Points on a hilly landscape, in no order, each with its height.
A climber steps from a point to the highest of its 2 nearest points, and stops where none of them is higher. Distance is the straight distance between rows; heights are no part of it.
simid h=64.1: [159 147 123 139 133 133 145 129 158 136 133 130  98 124 167 147 141 130
 153 146 145 119 133  96 123 127 101 129 115 126 140 122 124 107]
mot h=49.2: [ 99 143 116  58 142  99  74  85 146 101 164 172  84 172 110 143  61 135
 135 146  66 184  54  79 115 144 128 117 135  99 143 169 103 128]
dor h=14.2: [122 157 216 126 198  80 140 150 135  80 113 128 131 147 126  87 138 138
 171 105  89 150  92  95 132 134 131  77 151 115 130 174  92  98]
donog h=51.0: [111 157 132 132 147 112 144 115 128  81 151  91  58 119 188 157 142 162
 157 147  98 123 136  86 114 143  53  87  87 168 147 127 134 104]
viri h=51.4: [ 67  94  73 135 104 112 200 130 161 171  84 129 129 135 134 104 119 120
 117  78 111 123 121  89 128 150  98  76 121  38 146 108 108 126]
gavas h=45.8: [134 118  96 160  98 172 163 109 171 185 122  77 152 123 154 133 146 107
 104 127 177 120 175 135 117 154 125 162 109 137 131 112 151 161]
Mup h=39.1: [157 134 115 144 144 137 210 136  84 164  99 116 193 152  95 116 142  91
  45 145 142 189 148 170 119 140 200 109 122 100 109 143  96 118]
zasu h=61.1: [ 94 129 112  84 113 159 190 109 126 170 109 131 189 165 112  96 125 117
  71 103 156 148 141 156 152 135 166  89 124  79 120 152  79 161]
tido h=61.3: [ 88 101 111 103 111 175 149 125 106 157 115 117 152 125 130  95  95 135
  50 100 157 136 171 198  94 154 118 109 117  87 133 192 114 146]
dalak h=40.3: [122  77 175 119 109 107  74 169 125 120 139 164 122  91 117 103  94 148
 145  95  99  55 120 107 122  97 101 148 124 165 123 110 156 118]
Dopar h=43.2: [140 174  91 167 132 168 166 142 137 119 115  31  87 112 117 163 164 137
  74 168 120 138 146 171  98 146  80 192  95 166 129 106 122  83]
Biseb h=58.5: [134 105 126 135 143 144 171 139 113 158 120 119 143 132 136 119  90 132
  68 122 147 159 158 168  79 160 130 113  97  89 153 188 117 124]
bagub h=40.8: [150 129 106 143 134 159 210 129 111 187 102 103 188 143 120 125 144 101
  72 138 154 166 164 172 119 156 183 108 136 101 113 129 117 151]
pibel h=57.0: [132 139 148 130 128 108 105 144 173 118  98 177 131 120 142 115 149 117
 205  97 123  90 107  70 161 104 108 115 143 127 142  74 130 103]
pifup h=5.5: [107  93 123  81 158  91  83 119 112  67 168 149  55 121 137 181  55 142
 132 144  90 140 114 128  86 151  88 116 127 130 127 149 151 127]
lasi h=48.1: [ 72 109  81 124 106 142 205 104 157 189 100 108 118 134 152 109 109 127
  92  81 133 135 157 131 105 178  97  94 135  50 139 109 124 120]
motu h=8.8: [112 111 207 115 160  80  89 163 119  59 149 127 117 108 160  87 125 171
 166 105  76 102  95  96 135 158 101  88 164 156 144 138 143 121]
Kage h=44.8: [ 95  97  90 164 106 168 144 109 178 180 107  47 107 128 161 136 122 115
  92 110 167 113 179 143  95 169  80 165  84 142 152 120 174 128]
teno h=25.8: [155 109 172 152 155 123 167 167 117 120  58 115 167 155 133 111 150  86
 163  57 139 143 144 116 126 112 183 138 119 108 119 148 123 139]
bopep h=62.6: [152  88 138 153 177 143 185 171 138 140  86  72 105 118 174 111 137 114
  96 116 140 132 177 129  71 157 128 105  63 122 158 171 136 108]
Poz h=60.9: [142 116 108 152 123 140 165 121 173 152 103 125 112 120 183 134 135 115
 133 121 154 119 151  98 115 153 105 123 103  99 157 121 139 112]
rilub h=54.2: [121 130 144 114 116 102  96 132 158 109 131 160 117 121 147 124 144 140
 213 113 117  68  97  78 185 111  94 120 138 158 141  53 129 102]
paneb h=37.4: [115 101 139 151  77 137 109 146 161 145 108 139 162 103 108 128 163  90
 161  85 140  74 146  87 149  81 132 185 104 171 101  90 161 172]
pof h=39.0: [116  93 147 114  74 126  78 133 122 144 160 164 140  92 106 130 106 131
 148 106 119  45 128 130 147  91 103 163 103 183 103  94 152 141]
fatud h=45.9: [ 97  96 127 154 106 128 121 138 158 111  98 113  69  94 165 129 131 121
 146 111 108  54 134  64 105 117  52 117  62 155 143 111 156  93]
Dal h=45.6: [135  98 129 101 108 104  46 139  52  97 207 146 134 105  83 144  80 152
 116 157  97 143 109 174 127 119 161 145 166 167 103 148 155 161]
Diso h=59.4: [165 100 136 150 173 137 187 161 118 146 104  97 130 125 147 118 116 119
  84 131 138 151 163 144  76 149 144 113  89 104 151 174 119 110]
loda h=66.7: [ 72 159  51  75 105 195 135  49 115 166 104 140 152 176 128 103 136 139
  80 117 175 129 129 178 148 155 138 117 180  60 117 133  99 142]
Sibo h=18.9: [143 138 199 143 183 103 151 159 131  95  72 128 150 151 143  96 146 107
 176  66 115 141 117 102 127 119 145 104 132 110 125 169 104 102]
dolun h=45.5: [150  88 160 130 117 108  55 140  75  95 188 124 155 122  99 132 139 166
 150 151 109  95  86 141 182 116 159 150 150 195 124 110 167 151]
gazin h=61.0: [147 116 172 137 167 123 135 167 129 104 128 123  82 107 154 110 117 146
 131 120 116 112 147 104  86 125 108 110  98 133 147 172 138 102]
vabus h=35.6: [130  98 141 157 102 135 141 155 158 147  91 126 165 116 128 118 164  88
 151  77 151 111 162 104 130  93 161 173 105 143 114 115 162 184]
Rari h=45.4: [123 165  87 114 129 125  89  77 104 142 162 161 127 124 116 170 107 117
  78 178 145 160 141 195  92 127 105 149 169 128  83 150 118 147]
sizad h=64.3: [ 69 144  86  54 100 182 171  81 132 173 110 130 164 172 127  73 133 120
  66 110 160 124 128 161 156 123 158  90 144  60 102 145  77 152]
Sur h=50.4: [158 121 179 127 165 113 130 159 101 113 153 139 135 127  79  99 100 142
 103 133 107 151 122 133  93 110 162 131 128 108 133 203 110 117]
numi h=53.5: [131 128 126 148 110 116 121 146 181 136  75 167 151 126 138 119 154  87
 198  87 143 106 125  80 157  97 133 132 134 117 140  75 139 134]
Zel h=44.7: [121 152  89 117 117 137  87  72 120 157 164 157 132 126 139 172 107 112
 104 150 168 121 150 181 105 131  87 150 146 134  91 135 131 142]
bamiv h=42.7: [173 136 113 159 131 150 184 138 131 178 103 108 175 128 122 132 167  86
 104 136 159 147 161 145 126 125 185 135 121 128 113 127 141 164]
dob h=55.8: [126 150  80 152 123 127 139 112 110  82 147  75  90 118 132 188 145 158
 138 177 124 130 109 149 161 143  73 167 109 180 128  89 103 109]
mubo h=64.9: [ 85 138  58  88 128 199 133  57 108 165 100 115 148 146 145 121 120 141
  70 109 176 135 166 202 113 159 117 132 191  85 119 145 126 137]
vef h=49.9: [122 128 169 102  98 120  79 130 128 142 143 209 170 120  75 112 116 130
 148 105 123 116 111 119 141  98 134 130 151 121 134 129 134 134]
dugu h=67.4: [141 102 159 156 176 136 159 180 150 114  91  89  87 106 172  98 147 122
 119  97 128 109 171 103  75 132 117 107  57 148 152 178 143 110]
vokar h=44.0: [113  79 137 158 115 124 118 163 159 123  92 135  99  88 159 110 122 116
 138  98 115  74 144  73 102 110  83 125  82 143 144 127 159 107]
kub h=42.1: [125  92 149 138 111 115 105 156 144 130 114 173 126  93 133 111 102 126
 142  96 114  87 131  87 111 106  95 129 115 119 145 130 146 108]
geb h=32.0: [159 121 177 158 144 139 141 172 128 119  91  99 149 135 131 115 179  94
 166  61 131 111 141 113 115  89 181 170 112 151  97 145 154 164]
Gidi h=48.2: [111 116 125 124 126 118 121 108 144  97 137 128  53 117 180 162 118 136
 151 130 115  85 133  92 107 131  43 119  77 139 138 113 154  90]
fafid h=47.3: [126 128  91 156  85 150 155 105 184 180 108 123 158 130 149 130 160  86
 146 117 182 110 160 108 152 141 134 145 125 120 134  75 144 162]
pur h=62.8: [155 152 140 123 137 116 121 135 140 126 145 157 108 128 136 141 129 144
 171 154 130 125 117 103 136 118 130 119 145 121 139 115 113 114]
digam h=63.3: [108 134  86 117 112 177 125  87 107 167 119 130 158 128 147 128 111 130
  69 124 173 142 168 199  96 157 115 126 154  96 124 170 127 145]
Muro h=58.7: [137 172  61 139 103 111 134  94 126  91 155 102  86 137 131 176 151 141
 114 201 130 169 105 170 174 129 116 176 134 163 109  57 112 107]
dem h=43.8: [172 176  97 160 122 154 174 138 139 129 129  61 103 116 131 144 171 133
  93 178 129 141 134 143 119 121 113 172 105 161 119 106 115 102]
Mib h=43.3: [121 160  64 146  90 183 132  56 144 198 130  86 166 137 150 155 147 101
 102 139 189 120 169 163 132 151 112 160 149 150 112 105 158 150]
ruzu h=55.5: [143 118 169 123 175 115 140 148 108 101 136 129  90 122 123 112  92 147
 116 143 106 154 126 111  77 130 127 111 109 100 150 205 118  97]
kotik h=7.5: [102  97 187 104 144  91  88 150 113  64 148 135  77 102 162 108  99 167
 158 116  79  86 116  89 117 141  83  97 129 153 150 134 160 101]
tun h=67.7: [165 161 114 130 126 108 124 141 114 113 157 130 101 125 125 139 141 152
 142 184 117 153 113 137 145 106 152 130 157 143 118 102 111 120]
tos h=50.1: [136 145 104 155 114 134 146 127 196 154  80 146 150 138 149 128 168  81
 188 109 173 116 139  86 165 120 147 125 122 101 146  59 135 149]
lizu h=51.3: [138 122 147 123 115 120  88 131 127 104 156 135 139 130 124 142 150 160
 195 130 125  73  98 106 205 111 124 138 133 185 135  68 133 131]
nefin h=38.4: [113 108 141 124  62 149  91 124 129 157 151 149 157  92  87 146 142 113
 149 100 137  48 137 119 168  91 117 174  96 189  94  92 153 165]
dek h=62.0: [146 164  80 136  91 108 109 112 104  93 166 121  99 130 120 157 154 146
 129 203 126 168 103 161 188 112 161 153 142 163 114  63 123 118]
Kozor h=48.6: [144 103 161 138 120 122  80 144  99  90 159 113 155 126 102 139 164 170
 165 125 121  68  92 123 201 113 138 157 130 207 126  94 150 149]
rozar h=48.3: [122 145 126  85 107 115  73 120  74 117 188 167 131 123  66 145  83 143
 107 167  95 175 106 160 113 116 155 137 171 130 104 169 114 157]
puvet h=53.7: [113 128 140 105 125 139 166 129 109 157  94 149 210 171  89 112 137  98
  97  85 154 164 130 147 163 108 194 100 114  94 125 161 104 169]
vuke h=41.5: [158  89 137 135 112  96  46 144  57  74 197 117 140 105  97 120 123 150
 120 163  90 133  89 157 154 122 183 150 167 179 117 136 170 140]
zuk h=44.5: [185 165  96 166 122 158 182 131 150 161 117  78 135 124 131 134 171 109
  96 174 144 144 144 140 120 118 146 156 113 145 117 110 128 124]
fut h=56.7: [108  85  89 158 111 120 178 131 171 149  77 130 115 111 175 117 139 107
 142  94 129 115 145  77 122 152 102  95 111  68 161  99 140 114]
sosu h=45.3: [159 123 174 122 148 102 108 162  80  96 175 132 133 122  59  99 122 152
 104 142  81 158  99 152 120 107 188 130 173 120 110 171 122 130]
rinok h=51.6: [118 145 125  86 133 105  76 112 117 103 167 166  97 147 100 151  77 149
 161 165  89 169  77 109 128 144 144 125 169 111 140 133  98 126]
zigog h=52.1: [134 144 176  99 121 118  75 135 111 138 166 188 155 140  57 129 126 149
 155 135 116 139  91 131 153 103 164 119 173 126 128 119 131 146]
gapuf h=62.7: [138 183 167 126 179 110 111 124 140 120 111 152 142 169  78 107 132 129
 160 159 112 178  75 111 160  98 185  94 145  89 137 119  80 116]
bov h=11.2: [121 140 207 119 181  78 105 160 122  62 143 125 131 132 123  83 133 157
 171 122  72 148  71 111 141 160 135  73 184 129 135 155 105 121]
pevi h=6.2: [111  98 135  89 151  90  81 121 100  53 166 130  67 115 163 161  74 158
 165 144  83 125 104 108 120 154  96 108 138 154 142 133 151 117]
borez h=65.6: [141 142 144 134 159 122 170 135 118 143  77 135 190 193  94 123 132  97
 121 107 151 177 115 129 158 108 201  99 114  85 131 138  90 135]
Pigal h=53.6: [119 165 104 153 144 132 157 133 123  86 143  58  70 113 158 167 155 161
 129 163 108 133 127 122 127 146  55 133  90 180 140 119 110  99]
lazas h=4.9: [125 120 124 115 135 115 103 118 126 123 163 157  86 125 144 166  76 135
 119 144 131 132 134 140  80 135  83 139 118 120 128 149 142 118]
paz h=46.6: [133 163  91 104 110 105 101 110  92 119 173 159 108 117  96 154 101 127
  83 189 107 195 122 187 106 122 151 151 170 127  83 135 115 144]
nilen h=55.7: [128 168 159 105 145 115  75 120 132 125 151 173 131 157  66 120 115 150
 166 164 107 168  70 114 156 112 173 106 167 102 145 109  96 131]
koru h=53.2: [165 170 151 144 169 106 162 136 118 126  97 143 146 154  91 112 140 112
 124 162 126 179 109 125 138 106 189 107 138  97 128 142  79 100]
vur h=43.9: [111 156  55 123 111 165  97  35 132 181 130 132 152 138 157 157 131 105
 106 128 193 113 163 178 129 148  94 153 164 131 101 115 147 132]

For each start below, name the point where the climber stops.
sosu -> dugu
Biseb -> loda
pifup -> tun
Mib -> pibel
kub -> tun
vur -> rozar
dor -> tun
Pigal -> tun
dolun -> pibel
lazas -> rozar

Call two points neighbours if one is among the 2 nearest of the other. Go from one point of each pair to the other, from neighbour to neighbour, staying as high as possible. Name the lowest point that can't be avoided.
rozar / zuk -> Dopar
simid / rozar -> Mib
dugu / gapuf -> koru
tun / simid -> pur
gapuf / rozar -> sosu
pibel / simid -> Kage
dugu / loda -> Biseb
borez / dugu -> puvet
